Each row is a point on a landscape with many valleys, with its height.
A ball rolls from a point to the lowest of its 2 nearest points, and stops where none of them is lower. Distance is the straight distance between rows; heights are no part of it.
fis: [0 20 42 -62 26 -52 -34 14 -3 -58 -42 -7 26 -25 -47 -44 -15 51 -37 -48]  height 83.6
Ginoz: [-18 18 -19 46 -15 13 -31 -42 -18 5 26 -9 -35 15 -17 46 -8 0 -2 19]  height 49.1
paret: [-10 -3 15 8 -27 -32 -15 -23 -37 -49 -45 -21 -8 9 -44 -35 4 -15 -44 -32]  height 59.1
Pul: [23 21 40 -40 -5 8 36 8 21 -1 -26 -19 49 -29 -18 -47 -26 13 -27 8]  height 50.5
gim: [56 16 4 33 -40 7 14 -16 11 8 -29 0 7 15 26 7 -8 -19 11 15]  height 59.5
doli: [-33 -35 -10 14 -2 -31 -35 -59 0 2 17 -6 19 -14 15 26 -30 10 69 0]  height 58.2
vozo: [40 -50 20 23 -47 14 34 9 11 -8 -22 2 26 -3 52 21 30 1 -29 -14]  height 39.9
sok: [41 4 22 35 -11 34 11 12 23 5 7 5 17 20 12 12 15 -9 -3 2]  height 60.3
babip: [47 -17 16 -2 13 15 30 31 24 -12 -10 21 21 -9 23 -38 12 -11 -22 -21]  height 24.1
fuve: [7 -42 -21 42 16 10 7 41 21 5 18 28 -4 1 65 13 15 14 5 -11]  height 35.3
tuf: [41 -21 -14 50 -34 4 -43 -29 -9 -34 21 -20 16 -7 -7 31 10 -5 43 42]  height 56.2
kavo: [-35 33 44 -70 34 -41 4 2 2 15 14 -23 32 -27 -31 -27 -47 61 -1 -2]  height 73.3
vikab: [-11 -54 -62 32 0 16 -25 37 2 8 -15 20 -2 -4 74 81 30 39 11 27]  height 32.4
zetig: [28 27 -18 31 -22 -3 -21 -22 1 27 19 -9 -8 22 0 28 10 -6 51 15]  height 49.2
serig: [-6 -32 3 -5 -8 38 36 9 19 20 20 8 18 13 0 30 -22 -7 -17 9]  height 43.7
guvem: [24 -33 -36 37 22 16 2 26 12 -9 19 28 -13 14 57 5 30 -19 -4 -3]  height 28.4
lof: [18 25 -5 4 12 -13 1 22 -11 -33 -13 21 -27 31 -50 -58 -8 -26 -33 -25]  height 79.2
tasid: [-47 -10 -1 14 26 18 1 5 8 7 41 -9 -5 -12 -32 -9 -2 -21 60 -4]  height 46.8
Zoz: [-1 -18 12 -5 32 19 29 57 36 8 29 22 17 -2 51 -17 -9 21 -27 -22]  height 49.9
kifi: [-51 -26 -8 -24 23 34 44 36 8 30 25 25 -23 21 -2 14 2 -24 -11 -6]  height 52.9
guze: [-44 21 1 -34 -23 2 26 -17 -17 52 -13 -16 -29 8 -6 4 -24 -6 43 10]  height 36.7
lanav: [-2 16 22 22 4 -41 -32 -60 -5 -7 -13 -1 0 1 7 -2 -28 15 12 -25]  height 31.2
zikib: [30 -32 -18 19 4 27 13 10 26 -9 17 8 33 -23 16 -17 9 -16 53 14]  height 40.0
Lovon: [52 -38 -38 50 -36 14 -27 17 -25 -24 22 15 -8 -7 55 68 54 20 -35 17]  height 38.4
lera: [0 4 26 -4 -23 11 19 1 10 12 -13 8 2 41 -24 22 -44 -12 -50 11]  height 83.5
Gatal: [23 -35 -6 18 -43 19 33 -9 -8 -9 -36 0 8 16 15 15 8 -27 -48 -4]  height 39.0
mazas: [-27 19 12 -21 34 -29 -9 9 2 -28 13 10 5 12 -50 -44 -34 24 5 -40]  height 80.2
kug: [8 19 16 -23 49 24 18 24 37 0 21 14 30 -22 -24 -43 -4 3 8 0]  height 56.8
saz: [-43 12 -18 -37 21 -1 14 -12 -2 23 18 -11 5 -18 -17 -55 -46 5 41 -8]  height 71.5
gug: [19 -28 60 -76 -2 -16 29 63 6 3 -36 -7 18 -2 -21 -36 33 11 -88 -17]  height 70.5
Feni: [-5 27 45 -87 28 -35 -6 29 3 -14 -4 -22 39 -30 -60 -32 -47 69 -36 38]  height 77.3
zusum: [2 13 56 -48 3 -11 3 38 9 7 -1 -1 15 27 -65 -13 -45 5 -48 16]  height 79.8
Tafi: [53 -27 -38 49 -25 26 -19 -10 -20 -35 2 3 -26 -1 17 12 40 -22 -42 17]  height 60.8
Lut: [17 -4 -66 40 15 19 -43 -13 -14 -33 30 4 -37 6 9 12 19 -23 -6 37]  height 60.6
piv: [-18 31 5 -29 -14 -2 23 -20 8 61 -3 -10 -2 6 8 -17 -35 -6 36 15]  height 41.6
puzam: [-61 6 36 -37 -14 17 31 -4 -43 17 9 -14 -50 -31 -14 -14 0 -16 58 -15]  height 47.9
bif: [-34 -17 -65 9 -13 16 -67 -19 -43 -4 13 -19 -27 -9 1 77 33 -1 50 69]  height 39.5
Kes: [27 7 15 6 8 8 17 38 24 4 -10 27 -17 35 31 -5 16 -8 -57 -27]  height 60.9
dap: [-48 15 23 -56 -9 24 47 14 -29 42 16 -13 -44 -8 -23 -18 -3 -13 33 -11]  height 42.5
mika: [1 45 13 -28 15 -18 1 5 5 2 -20 1 4 7 -29 -48 -42 7 5 -4]  height 63.2
Rafe: [38 22 31 -13 7 -2 22 33 32 17 -31 27 -3 12 35 -25 13 2 -52 -15]  height 65.1
Lok: [17 -22 62 -46 -11 3 43 45 15 1 -23 2 33 -4 9 -27 12 10 -78 -17]  height 64.8
Rer: [0 -36 9 20 24 8 23 53 30 -9 17 16 2 -2 65 -1 9 19 -16 -38]  height 43.0
Mil: [-69 2 20 -21 -3 -8 -7 -19 -25 21 12 -14 -41 -23 1 0 5 -7 67 -25]  height 52.5
nin: [-17 -28 -52 4 -14 4 18 30 0 60 -13 23 -27 9 78 63 27 27 39 5]  height 45.3
Ner: [-4 -36 16 17 -22 7 10 -8 -24 -40 -15 -11 1 21 -44 -14 19 -43 -52 -14]  height 69.8
bapuz: [12 20 -48 1 -3 2 18 -7 5 8 -29 31 -29 28 -3 -9 -26 -27 -24 9]  height 60.0
bulut: [30 41 30 -34 9 -2 15 25 24 -2 -23 14 7 6 -28 -50 -18 -5 -26 -8]  height 65.9
gaso: [-20 -9 -51 5 13 24 12 15 2 31 16 26 -55 9 20 10 36 -30 44 3]  height 66.1
Gof: [-8 -10 -38 31 1 34 -3 24 0 32 37 24 -38 20 36 61 55 -6 24 17]  height 36.1
Bafal: [20 25 39 19 -10 -38 -18 -61 2 -27 -38 -26 31 -25 4 -22 -4 20 7 -47]  height 21.5
zikun: [3 -12 -8 6 25 23 33 40 27 32 28 16 15 -3 41 4 4 -2 25 -3]  height 49.6
tedi: [17 42 17 9 3 -22 -9 -22 6 -12 -22 -3 -3 3 -16 -40 -31 -6 2 -21]  height 60.7
viduz: [-72 -16 -30 31 13 -5 -36 -33 -33 -2 24 -3 -32 12 -19 51 -9 -8 23 -3]  height 49.5
deriv: [-40 5 39 -42 9 13 34 5 11 37 30 -16 33 -8 -31 -11 -47 4 10 16]  height 29.5
zenos: [33 1 64 -36 -27 8 39 23 25 10 -12 -2 44 -5 17 -11 -2 9 -53 -5]  height 59.9
Balil: [23 -43 -31 40 -17 27 5 8 3 -4 -2 21 -1 9 34 59 22 -10 -35 22]  height 24.2
tizu: [31 9 -4 50 -34 22 -33 -33 -24 -23 4 -11 -29 11 -10 17 14 -14 -32 15]  height 56.5
lasum: [33 -38 -6 31 -18 16 23 4 7 -7 -19 21 9 18 42 23 21 -20 -39 -6]  height 32.6
Zatig: [-52 42 33 -56 31 -24 5 16 -4 30 15 -13 -5 -6 -29 -31 -33 25 28 -8]  height 27.8
tepof: [13 -35 -60 41 6 44 -12 -1 -12 -14 -9 12 -13 6 25 68 19 0 -44 50]  height 14.8
Mas: [16 -26 3 -9 -42 8 43 3 -16 -14 -47 14 2 20 4 -3 -5 -28 -69 -15]  height 44.7
Nokup: [28 19 -20 47 -43 -7 -41 -60 -32 -33 -11 -24 -26 -5 2 -1 15 -5 -20 8]  height 58.1
lona: [12 9 38 31 -14 -43 -40 -64 -9 -36 -11 -14 19 -20 14 -1 6 18 4 -44]  height 26.3
bive: [21 52 58 -66 10 2 1 17 43 -21 -27 -26 32 -57 -35 -17 1 18 -26 2]  height 25.3
Zuba: [7 7 43 -19 -12 -1 15 -15 18 -5 -17 -13 47 -24 -22 -34 -44 8 -4 -9]  height 46.5
Pilu: [-6 -3 -42 26 -17 24 -17 -1 -21 30 29 5 -32 16 12 61 44 -13 34 37]  height 41.1
nimuv: [-28 11 -7 -9 53 -39 -24 -13 9 -31 5 17 -3 -3 -30 -52 -32 3 21 -47]  height 78.4
nupu: [5 14 18 33 -30 -8 -20 -36 -13 -27 -20 -14 -1 8 -17 2 -9 -17 -11 -9]  height 54.9
pup: [20 0 42 -14 -30 3 34 10 1 18 -45 -24 20 3 7 -28 53 -27 -47 -27]  height 76.1
keb: [12 13 2 29 3 19 10 12 18 26 25 15 -7 30 18 28 15 -15 7 5]  height 59.6
gelek: [20 -18 -37 40 9 5 -34 -14 3 -16 25 -1 0 -21 14 5 17 -17 65 35]  height 56.6
Pizo: [-40 -12 -34 11 -12 10 -4 -22 -8 23 4 -7 -16 1 -5 30 -14 -21 49 22]  height 36.8
Kig: [22 -9 41 4 -21 17 19 -19 17 -14 -3 -12 47 -20 -21 -5 -37 -4 2 2]  height 43.3
Pipaz: [0 -5 3 -63 11 -13 36 32 -2 -34 -13 -7 36 -17 -39 -72 -42 33 -36 8]  height 72.9
Pelam: [-31 3 -55 34 -3 23 -55 -35 -43 16 12 -18 -31 6 -15 63 11 13 -2 57]  height 48.8
romuz: [36 10 -22 44 5 13 -3 -12 9 -11 7 3 -2 5 10 -6 8 -29 19 12]  height 57.2
puv: [13 -29 19 -18 -7 -9 46 45 16 5 -31 1 9 -26 65 -48 19 20 -51 -42]  height 62.7
kope: [-67 -8 37 -30 30 -43 -4 -32 0 25 22 -5 19 -8 2 6 -26 32 32 -44]  height 60.4
zas: [-20 13 33 -32 -1 -6 13 19 7 24 -4 11 3 40 -43 8 -57 -2 -33 15]  height 81.8
kobi: [13 -15 12 -68 18 0 38 51 -5 -45 -9 -16 46 -38 -46 -72 -8 21 -50 2]  height 69.6
zokiz: [-43 -31 -22 -13 -12 21 11 -23 -3 24 10 -1 6 0 -21 24 -33 -18 37 16]  height 40.1
Bafi: [-57 -24 -29 -15 27 -36 -17 -41 -3 -6 7 4 4 -2 1 -19 -44 8 42 -32]  height 67.0
Rilo: [-17 -13 22 5 -28 -24 -14 -13 -25 -27 -35 -41 7 0 -54 -39 39 -31 -30 -41]  height 61.6
Tete: [-29 41 -21 5 34 -7 -10 -13 -3 18 -4 10 -32 18 -25 -24 -15 -18 25 -11]  height 71.0
muno: [-21 -27 25 11 6 -31 -16 -20 -10 -66 -10 -6 30 -15 -40 -32 -12 6 -14 -57]  height 57.8
rasav: [13 -49 11 8 -30 -11 34 28 16 -9 -51 -5 5 -23 74 -15 19 16 -40 -45]  height 55.4
Lini: [5 -7 -35 46 -17 -15 -49 -51 -14 -32 -11 -8 -22 -10 18 11 -17 -12 24 28]  height 61.1
Mifof: [15 -9 -4 38 -24 -10 -29 -40 -3 -21 15 -16 21 -5 -4 29 -17 4 36 16]  height 55.0
gubep: [15 -4 52 -63 7 -1 15 50 9 -17 1 2 25 4 -55 -26 -18 13 -64 3]  height 77.5
pabu: [-12 14 6 32 18 -9 -35 -29 9 -35 17 -2 12 -12 -14 -15 -12 8 37 -26]  height 53.1
sib: [-7 6 -41 25 13 -31 -24 -26 -25 -40 -26 15 -31 15 -25 -23 -33 -8 -17 -23]  height 76.4
daso: [58 -18 1 49 -32 18 -24 -12 -4 -29 11 -8 22 -14 11 14 31 -18 41 19]  height 57.4
dep: [-14 -4 4 -16 46 13 35 49 32 29 38 21 6 9 34 -16 3 4 -9 -17]  height 55.2
gaseg: [9 14 6 36 -25 13 -4 -26 2 -10 9 -4 3 28 -9 27 -24 -8 -5 5]  height 53.0
Linas: [-10 15 5 -13 24 18 24 31 28 13 30 3 9 6 -27 -30 -14 -5 12 -11]  height 53.3
ruf: [-44 -35 -60 20 25 50 -6 -1 -19 15 4 19 -14 7 -1 52 24 -30 16 40]  height 27.9
Vatu: [-43 15 12 -12 29 20 10 17 9 9 46 5 -2 8 -33 -14 -4 -9 34 -10]  height 50.0
Vozu: [32 -23 3 20 12 29 20 2 22 -28 -4 3 40 -32 9 -26 10 -19 20 -3]  height 36.6
dus: [-8 6 35 -48 26 -16 6 19 -3 -63 -20 -20 40 -50 -59 -56 -5 22 -21 -34]  height 63.4
Pone: [33 50 6 -61 41 -9 11 44 17 -28 -26 2 13 -28 -39 -80 -4 10 -20 -9]  height 66.4
lizu: [-16 -29 -70 24 12 39 -6 -4 -11 0 -6 14 -9 12 10 63 23 -15 -9 52]  height 22.4
Fus: [6 3 -16 41 19 6 -30 -17 4 -17 23 2 -3 -9 -1 -11 5 -14 50 3]  height 55.1
pida: [34 3 -27 58 -32 42 -40 -30 -27 -22 17 -8 -23 5 -10 52 12 5 -41 45]  height 58.4
tebu: [-15 13 -26 13 18 20 19 28 6 50 10 33 -40 35 42 48 29 2 -11 -6]  height 49.4
robi: [23 1 1 -1 -30 6 30 23 14 59 19 13 5 17 43 51 29 12 49 4]  height 41.8
nek: [-63 -13 -13 -12 5 -2 15 -22 -2 17 10 -7 0 10 -25 7 -57 -7 12 1]  height 43.8
vikud: [37 0 -31 32 -22 -2 -4 17 -9 31 32 21 -15 19 42 79 45 19 18 22]  height 40.2
peti: [-5 49 31 -3 8 -13 -17 -25 19 27 1 -14 13 2 -6 -9 -19 10 35 -8]  height 10.7
fodul: [-15 -25 -79 5 -2 33 -57 3 -32 1 13 -11 -10 -5 14 76 39 -7 28 79]  height 36.4
dubob: [5 5 -24 42 -14 -24 -42 -69 -23 -39 -13 -6 -24 -6 6 3 -20 -6 -17 4]  height 59.7
mafid: [-30 20 -43 7 10 9 6 -2 -3 20 11 7 -52 12 -9 -8 8 -28 36 -2]  height 68.8
lita: [18 -19 33 -38 5 5 36 42 6 -22 -5 11 21 11 -34 -32 -14 -4 -55 -12]  height 74.9
gavo: [-47 44 30 -28 12 -28 -10 -21 9 36 9 -14 -10 -4 -13 -9 -29 19 42 -23]  height 18.9
Gak: [-17 20 26 -46 42 -43 -24 15 -3 -48 -11 -2 16 2 -52 -41 -39 39 -15 -46]  height 81.9
Fek: [26 28 39 22 -31 -17 -19 -36 0 -23 -33 -36 36 -27 -6 -14 17 -6 14 -18]  height 15.6
lilo: [9 19 -68 31 -5 25 -37 -26 -25 15 -4 2 -29 16 4 60 16 0 -10 55]  height 51.6
nez: [-15 -11 -43 24 -8 23 -10 -6 -3 13 13 -3 -18 2 3 42 20 -28 54 37]  height 39.8
kogav: [49 27 -16 32 -8 6 6 1 7 31 21 5 -2 20 25 18 29 2 61 10]  height 51.3
soso: [37 32 11 -79 45 -5 8 67 13 -31 -21 8 3 -26 -40 -70 22 10 -49 -11]  height 69.7
dob: [-73 5 23 -38 11 -26 0 -39 -18 29 10 -11 -5 -14 12 8 -7 23 58 -45]  height 57.0
mog: [-29 -17 4 -37 38 20 30 59 17 24 41 22 -5 18 -10 -12 -3 -8 -20 -5]  height 58.5
ritut: [41 -31 -35 45 -31 23 -16 -2 -33 -30 -6 -11 -39 -17 31 12 74 -26 -54 4]  height 63.1
Gelo: [13 -34 -67 17 5 9 -21 13 -4 14 24 19 -22 4 47 30 49 -19 60 38]  height 60.2
lumup: [33 17 19 14 -43 -1 14 -20 -5 -6 -31 -7 6 14 0 -11 -9 -22 -21 1]  height 57.3
gufid: [-57 -41 -47 3 -2 50 -8 3 -29 12 1 2 -36 -10 -7 49 48 -32 42 35]  height 33.3
Tez: [31 11 52 -60 -27 8 33 14 19 6 -39 -23 37 -27 -8 -42 -1 1 -51 4]  height 54.7
pif: [-47 24 -8 -1 9 -41 -21 -58 -15 25 -11 1 -31 19 16 12 -23 16 24 -17]  height 39.2
Lubog: [7 -32 16 29 -36 -4 13 -17 -23 -23 1 -25 -1 6 -26 -11 66 -43 -49 -24]  height 67.2
movet: [-36 22 46 -51 39 -46 -15 -27 18 16 10 -4 19 -11 1 -1 -43 46 18 -37]  height 63.7
gebak: [11 33 52 -33 -12 -45 -22 -5 -19 -22 -47 -12 -2 16 -52 -39 -18 7 -40 -31]  height 86.7
nusef: [14 -2 -7 27 15 10 16 29 24 20 11 34 -29 33 40 28 12 -5 -33 -5]  height 55.7
sived: [4 21 -25 26 4 -16 -12 -7 -17 -33 -10 17 -26 27 -32 -37 -16 -27 -32 -22]  height 77.8
bis: [-17 40 20 -55 -6 6 36 -4 2 61 1 -20 8 -4 -2 -28 -32 13 21 26]  height 46.0
pepov: [43 19 -17 44 -29 20 -5 -7 -5 22 22 3 -10 29 16 56 33 7 -3 26]  height 44.8
Norup: [2 8 -15 3 -27 15 26 11 7 58 -4 7 -13 28 28 51 11 4 32 18]  height 36.3
Kori: [-28 -41 -65 11 1 21 3 23 -2 41 -23 22 -28 -1 69 81 35 23 22 24]  height 40.9
dabo: [-27 11 0 14 3 -51 -23 -55 2 11 -3 -3 -6 4 20 4 -26 7 39 -20]  height 35.2
Memus: [44 29 -7 46 -37 2 -30 -19 -10 9 26 -13 -15 17 -4 46 4 9 22 36]  height 47.4
letu: [65 16 17 14 -35 13 26 -14 22 8 -23 -11 30 -6 26 -4 11 0 23 10]  height 61.4
Lerot: [-40 -17 -51 17 -6 -6 -72 -51 -43 -7 18 -21 -40 -5 17 66 21 5 51 41]  height 42.4
laz: [23 -29 -40 45 -23 -17 -12 44 12 23 1 20 -5 2 79 64 15 48 24 -6]  height 26.4
fabe: [-12 -30 -51 4 7 22 12 25 2 38 7 24 -35 -4 55 27 49 -12 55 14]  height 63.3
rupu: [48 2 11 43 -3 15 -20 -10 22 -18 13 -18 39 -28 1 -3 30 -11 64 4]  height 58.9
futoz: [22 -36 -85 17 -10 30 -41 10 -18 -4 13 5 7 -6 36 89 38 -4 7 74]  height 31.3
Fopet: [34 25 -12 5 1 11 13 -2 22 41 -7 5 -1 8 17 -6 7 -8 45 13]  height 54.0
mir: [11 23 30 -21 -9 -56 -18 -10 -14 -21 -46 9 -7 22 -35 -33 -50 14 -32 -37]  height 87.8
gif: [3 19 8 -44 -3 15 54 3 18 54 13 -23 37 -19 6 -28 -31 17 23 29]  height 50.4
lol: [6 3 25 -64 24 -8 43 53 23 27 13 18 12 5 21 -43 -26 30 -55 23]  height 75.1
Nanav: [21 16 45 -76 39 -6 32 62 23 36 23 3 19 -7 -7 -43 -11 37 -54 46]  height 79.0
Nesem: [12 -14 -16 -12 -26 0 21 3 -13 -16 -36 17 -5 24 -24 -23 -30 -26 -55 2]  height 50.3
Bepug: [-25 14 -21 0 38 -55 -22 -22 -2 -21 -14 20 -17 6 -5 -45 -45 9 10 -39]  height 76.6
Bopur: [-6 53 8 -41 45 13 12 34 35 6 12 -6 21 -39 -24 -49 -4 10 4 0]  height 59.8
sigo: [-37 6 10 8 37 -6 -14 -18 16 -4 29 -4 11 -21 -11 -23 -4 -2 61 -19]  height 50.1
noki: [38 11 38 26 -17 26 5 -6 12 -21 1 -9 19 3 -12 6 20 -13 -4 -11]  height 58.7
zubof: [-17 30 5 37 -7 11 -15 -29 -2 10 27 -6 -7 29 -27 39 -8 -9 8 9]  height 51.0
gito: [29 32 7 28 10 2 -2 -15 14 -3 -2 3 -3 14 -5 -23 -11 -19 12 -6]  height 59.0
Fes: [2 -25 25 19 -13 28 28 -1 17 -1 22 -6 34 8 -21 19 -27 -12 7 14]  height 39.6
Gevo: [13 -70 1 28 -44 0 23 20 -10 -13 -33 -4 5 -13 67 13 27 1 -47 -34]  height 47.6
Geg: [5 43 56 -49 25 2 6 22 37 -20 -2 -26 47 -48 -39 -31 -15 18 -11 15]  height 19.7
mer: [-31 39 -23 33 27 -30 -32 -33 -5 4 15 9 -40 21 -7 -13 -1 -9 30 -16]  height 73.0
dozi: [14 12 -49 41 -14 17 -12 -28 -14 7 -10 8 -35 24 15 33 0 -12 -19 37]  height 54.2
num: [49 16 13 50 -39 23 -8 -11 -27 -23 6 -15 -22 13 -4 13 46 -13 -48 5]  height 54.8
led: [-8 -13 -44 34 2 -42 -49 -59 -6 -22 -1 4 -10 -16 22 0 -26 -7 37 0]  height 62.6
loni: [-48 -22 -20 18 -4 -21 -57 -58 -30 0 33 -11 -21 -9 28 58 11 14 46 6]  height 45.8
Bure: [10 54 51 23 -1 -20 -27 -30 8 -1 2 -8 19 6 -8 14 -5 18 17 -12]  height 3.2
Dufu: [-8 -22 -30 23 -10 -7 10 34 25 40 -6 22 -24 18 87 50 5 46 21 -21]  height 36.5
Mesos: [24 20 37 -80 21 -21 12 45 -3 -14 -16 -17 27 -24 -51 -53 -34 42 -50 38]  height 76.3
Delar: [-16 34 50 -75 20 -32 1 18 3 16 5 -29 49 -25 -41 -31 -57 46 -19 36]  height 75.5
Vafu: [-46 -18 -49 10 19 -31 -30 -50 -15 -4 0 3 -20 -8 7 7 -33 -10 40 -5]  height 64.6
sosuk: [5 12 47 -74 35 6 22 59 14 11 21 8 24 -1 -42 -37 -24 23 -48 32]  height 80.4
vadu: [-15 24 -25 31 33 -38 -41 -36 -9 -29 2 15 -32 11 -4 -26 -35 -3 10 -33]  height 74.8
Ged: [-8 42 48 -70 28 -49 -18 -4 13 -10 -19 -9 46 -26 -28 -24 -46 61 -24 -10]  height 70.7
Guli: [48 -25 -4 25 -6 25 28 11 16 -24 -10 12 23 -25 30 -41 31 -29 -1 -12]  height 32.1
sef: [-26 8 -10 -16 -20 14 24 -8 -8 59 -8 -2 -24 23 13 33 -1 -13 35 18]  height 30.4
rez: [-69 -30 2 -9 -10 -4 -20 -37 -36 10 7 -12 -22 -29 5 18 5 -6 82 -14]  height 55.8
Nison: [-5 30 -53 25 2 14 -3 -20 -2 17 -10 18 -37 36 -4 20 -13 -20 -29 29]  height 56.9
laru: [-44 14 -25 -48 23 -3 38 7 -12 35 10 -2 -29 -17 -11 -55 -18 -7 43 2]  height 74.2
forer: [49 -59 -41 41 -11 21 -23 17 -13 -26 21 18 8 -2 54 83 41 14 -15 40]  height 32.3
mur: [-15 31 41 -62 27 12 35 30 29 13 20 -23 52 -47 -29 -28 -18 19 -12 35]  height 9.6
digu: [-4 -24 -18 34 -21 -11 -25 -53 -2 1 -5 -22 18 -14 11 25 -34 -3 54 15]  height 56.3
miror: [-26 -31 -4 -2 7 36 33 29 9 36 35 11 -3 -1 24 17 21 -15 53 0]  height 44.3
Befi: [37 23 39 45 -29 16 -14 -11 -2 -31 -3 -17 2 5 -20 3 52 -20 -35 -8]  height 56.7
fam: [-31 14 45 -51 21 21 40 34 15 40 39 -14 37 -21 -27 -22 -15 21 0 27]  height 20.9
zubov: [37 -35 -15 49 -37 8 -7 8 -23 -25 -9 -10 -33 7 55 25 76 -6 -61 -12]  height 66.3
vakes: [12 -8 21 -47 9 10 27 29 10 -49 -17 -15 35 -53 -46 -63 6 -3 -29 -21]  height 66.2
Kepen: [-30 -6 -10 -1 6 -13 6 -21 4 -18 -4 4 10 14 -34 -15 -64 -2 -1 -12]  height 47.7
vumo: [-11 -22 -16 9 19 26 14 15 20 10 32 5 17 -18 -10 -20 3 -13 59 4]  height 43.4
Beme: [14 59 3 -62 45 -12 17 36 22 -2 4 -12 22 -47 -32 -65 -9 18 -15 21]  height 62.9
geze: [36 -7 -41 37 -29 -11 -39 -40 -8 -15 -17 -10 -12 -3 31 14 -9 -12 49 37]  height 62.2
sizab: [34 13 24 -78 19 -20 21 61 6 -13 -46 -3 2 -12 -31 -78 41 3 -58 -24]  height 73.5
rig: [31 -44 18 31 -42 5 10 7 -15 -10 -21 -13 -8 3 58 12 81 -19 -56 -26]  height 69.9
leb: [22 11 -6 -16 12 13 36 18 24 19 -9 13 0 13 18 -32 -28 -14 -8 4]  height 67.5
Kitur: [6 -31 35 -7 -13 8 31 18 -9 -27 -23 1 17 15 -42 -23 1 -27 -53 -20]  height 72.1
Buka: [20 -51 -78 34 -4 19 -32 32 -13 -3 2 22 13 -3 67 95 33 21 -1 53]  height 22.7
ruki: [-60 11 0 1 -1 -28 -20 -59 -28 31 3 -11 -35 5 14 37 3 9 48 -20]  height 43.5
gegu: [5 25 56 -56 3 -50 -21 11 -5 -37 -61 -12 13 -15 -56 -47 10 17 -36 -43]  height 85.3
nis: [25 2 7 -49 11 3 47 31 22 26 -6 22 7 1 10 -43 -23 3 -38 7]  height 70.9
moni: [-39 -7 -14 -19 26 -23 -6 -32 -4 1 5 -10 18 -26 -14 -41 -48 10 48 -26]  height 69.2
Dugor: [-29 -22 32 -12 -5 11 30 -1 8 12 22 -15 32 -2 -32 5 -43 8 6 12]  height 35.4
ramod: [-57 4 -35 33 0 10 -49 -42 -36 3 32 -16 -45 12 -13 70 8 5 9 33]  height 46.2
gimor: [-61 35 29 -66 8 -6 22 15 -19 41 18 -16 -36 0 -25 -38 -11 6 24 -7]  height 35.6
tofek: [41 -19 -48 36 -30 -16 -23 35 -1 26 23 27 -8 5 63 71 41 35 17 20]  height 34.4
dufe: [44 42 27 35 -27 -18 -24 -37 2 -12 -14 -29 10 -6 -2 8 -5 14 25 -11]  height 9.8
nol: [-46 -18 -3 10 0 -12 -21 -38 -17 9 25 -10 1 -11 9 16 -13 9 85 1]  height 58.3
kufa: [-20 30 48 -24 14 -35 -14 -24 6 3 -9 -8 27 -1 -13 -18 -58 26 -3 -25]  height 66.6
Rodi: [-42 -45 -21 -18 -8 37 12 15 -11 26 20 10 -20 -3 5 39 40 -30 52 12]  height 38.9
rup: [45 2 -39 53 -5 18 -21 -6 -6 -20 17 11 -21 8 18 5 29 -27 -3 23]  height 58.8
rame: [-13 -21 13 4 -21 -15 0 4 -24 -14 -28 -34 13 21 -42 -30 72 -40 -43 -31]  height 64.3
muted: [51 6 21 41 -22 24 -1 4 -5 -9 9 12 -16 25 26 24 51 -15 -40 3]  height 52.0
pezu: [-4 -7 19 31 20 -15 -22 -28 6 -53 -2 2 15 -14 -29 -29 -19 0 4 -33]  height 55.3
vosub: [-10 -8 23 -16 12 -22 -2 -4 -6 -63 -16 -11 47 -31 -53 -43 -26 12 -16 -42]  height 60.5
voped: [1 1 27 22 -24 -33 -22 -44 -27 -45 -24 -10 -1 4 -24 -14 -22 2 -27 -38]  height 57.1
pigor: [33 -31 -66 37 4 11 -28 12 9 -16 29 19 -16 -3 32 20 34 -29 48 45]  height 58.6
kolus: [44 25 49 -38 14 -1 19 36 26 -1 -19 8 0 4 -4 -32 17 -8 -54 -14]  height 68.9
vilet: [-27 -9 -26 17 6 29 11 29 -13 47 8 19 -51 25 43 70 53 -5 11 -2]  height 42.6
Bufes: [-78 -26 -2 8 24 -10 -15 -29 -21 -1 36 8 -5 9 -27 26 -24 -2 23 -21]  height 53.2
ligam: [37 -41 -47 42 3 17 -8 16 4 -32 -2 35 -27 -8 54 -2 40 -23 -18 6]  height 20.6
nevi: [-37 -22 -1 -2 11 34 31 21 2 32 33 8 -7 23 -4 41 -7 -18 -7 13]  height 48.3
kapa: [-1 35 65 -49 5 -46 -13 -17 11 -16 -31 -13 32 -12 -29 -27 -41 40 -21 -24]  height 69.0
rof: [52 6 -3 56 -23 16 -6 18 10 -6 29 12 -10 26 38 50 52 2 -22 0]  height 48.7
komo: [-1 -6 0 -4 -10 -15 8 -7 -10 -32 -25 11 4 16 -34 -20 -51 -10 -29 -14]  height 50.7
godu: [20 -33 20 12 -38 1 27 6 -9 6 -32 -22 -2 8 26 -14 57 -26 -50 -31]  height 73.2
Lolo: [24 18 19 -19 23 -3 -2 49 -3 -33 -25 17 -13 21 -41 -56 15 -13 -44 -28]  height 81.0
tere: [-7 21 -14 -21 12 6 33 16 19 39 5 23 -22 27 14 -8 -19 -15 -6 9]  height 64.4
lami: [-4 16 43 -26 4 -65 -22 -38 -7 -24 -29 14 9 29 -10 -11 -38 34 -32 -52]  height 89.1

Call two points neighbours if one is among the 2 nearest of the other. Go from one point of each pair to the other, from neighbour to neighbour, staying as low as possible. Name the highest point that can't be avoided.
num, ligam => dep
Gof, laz => komo
tepof, sef => kogav
lasum, laz => nin
Gof, Pizo => Pilu
tepof, Buka => Lovon

Where does a ball stop that starts at each point below?
Feni => Bure
zenos => mur
mog => mur
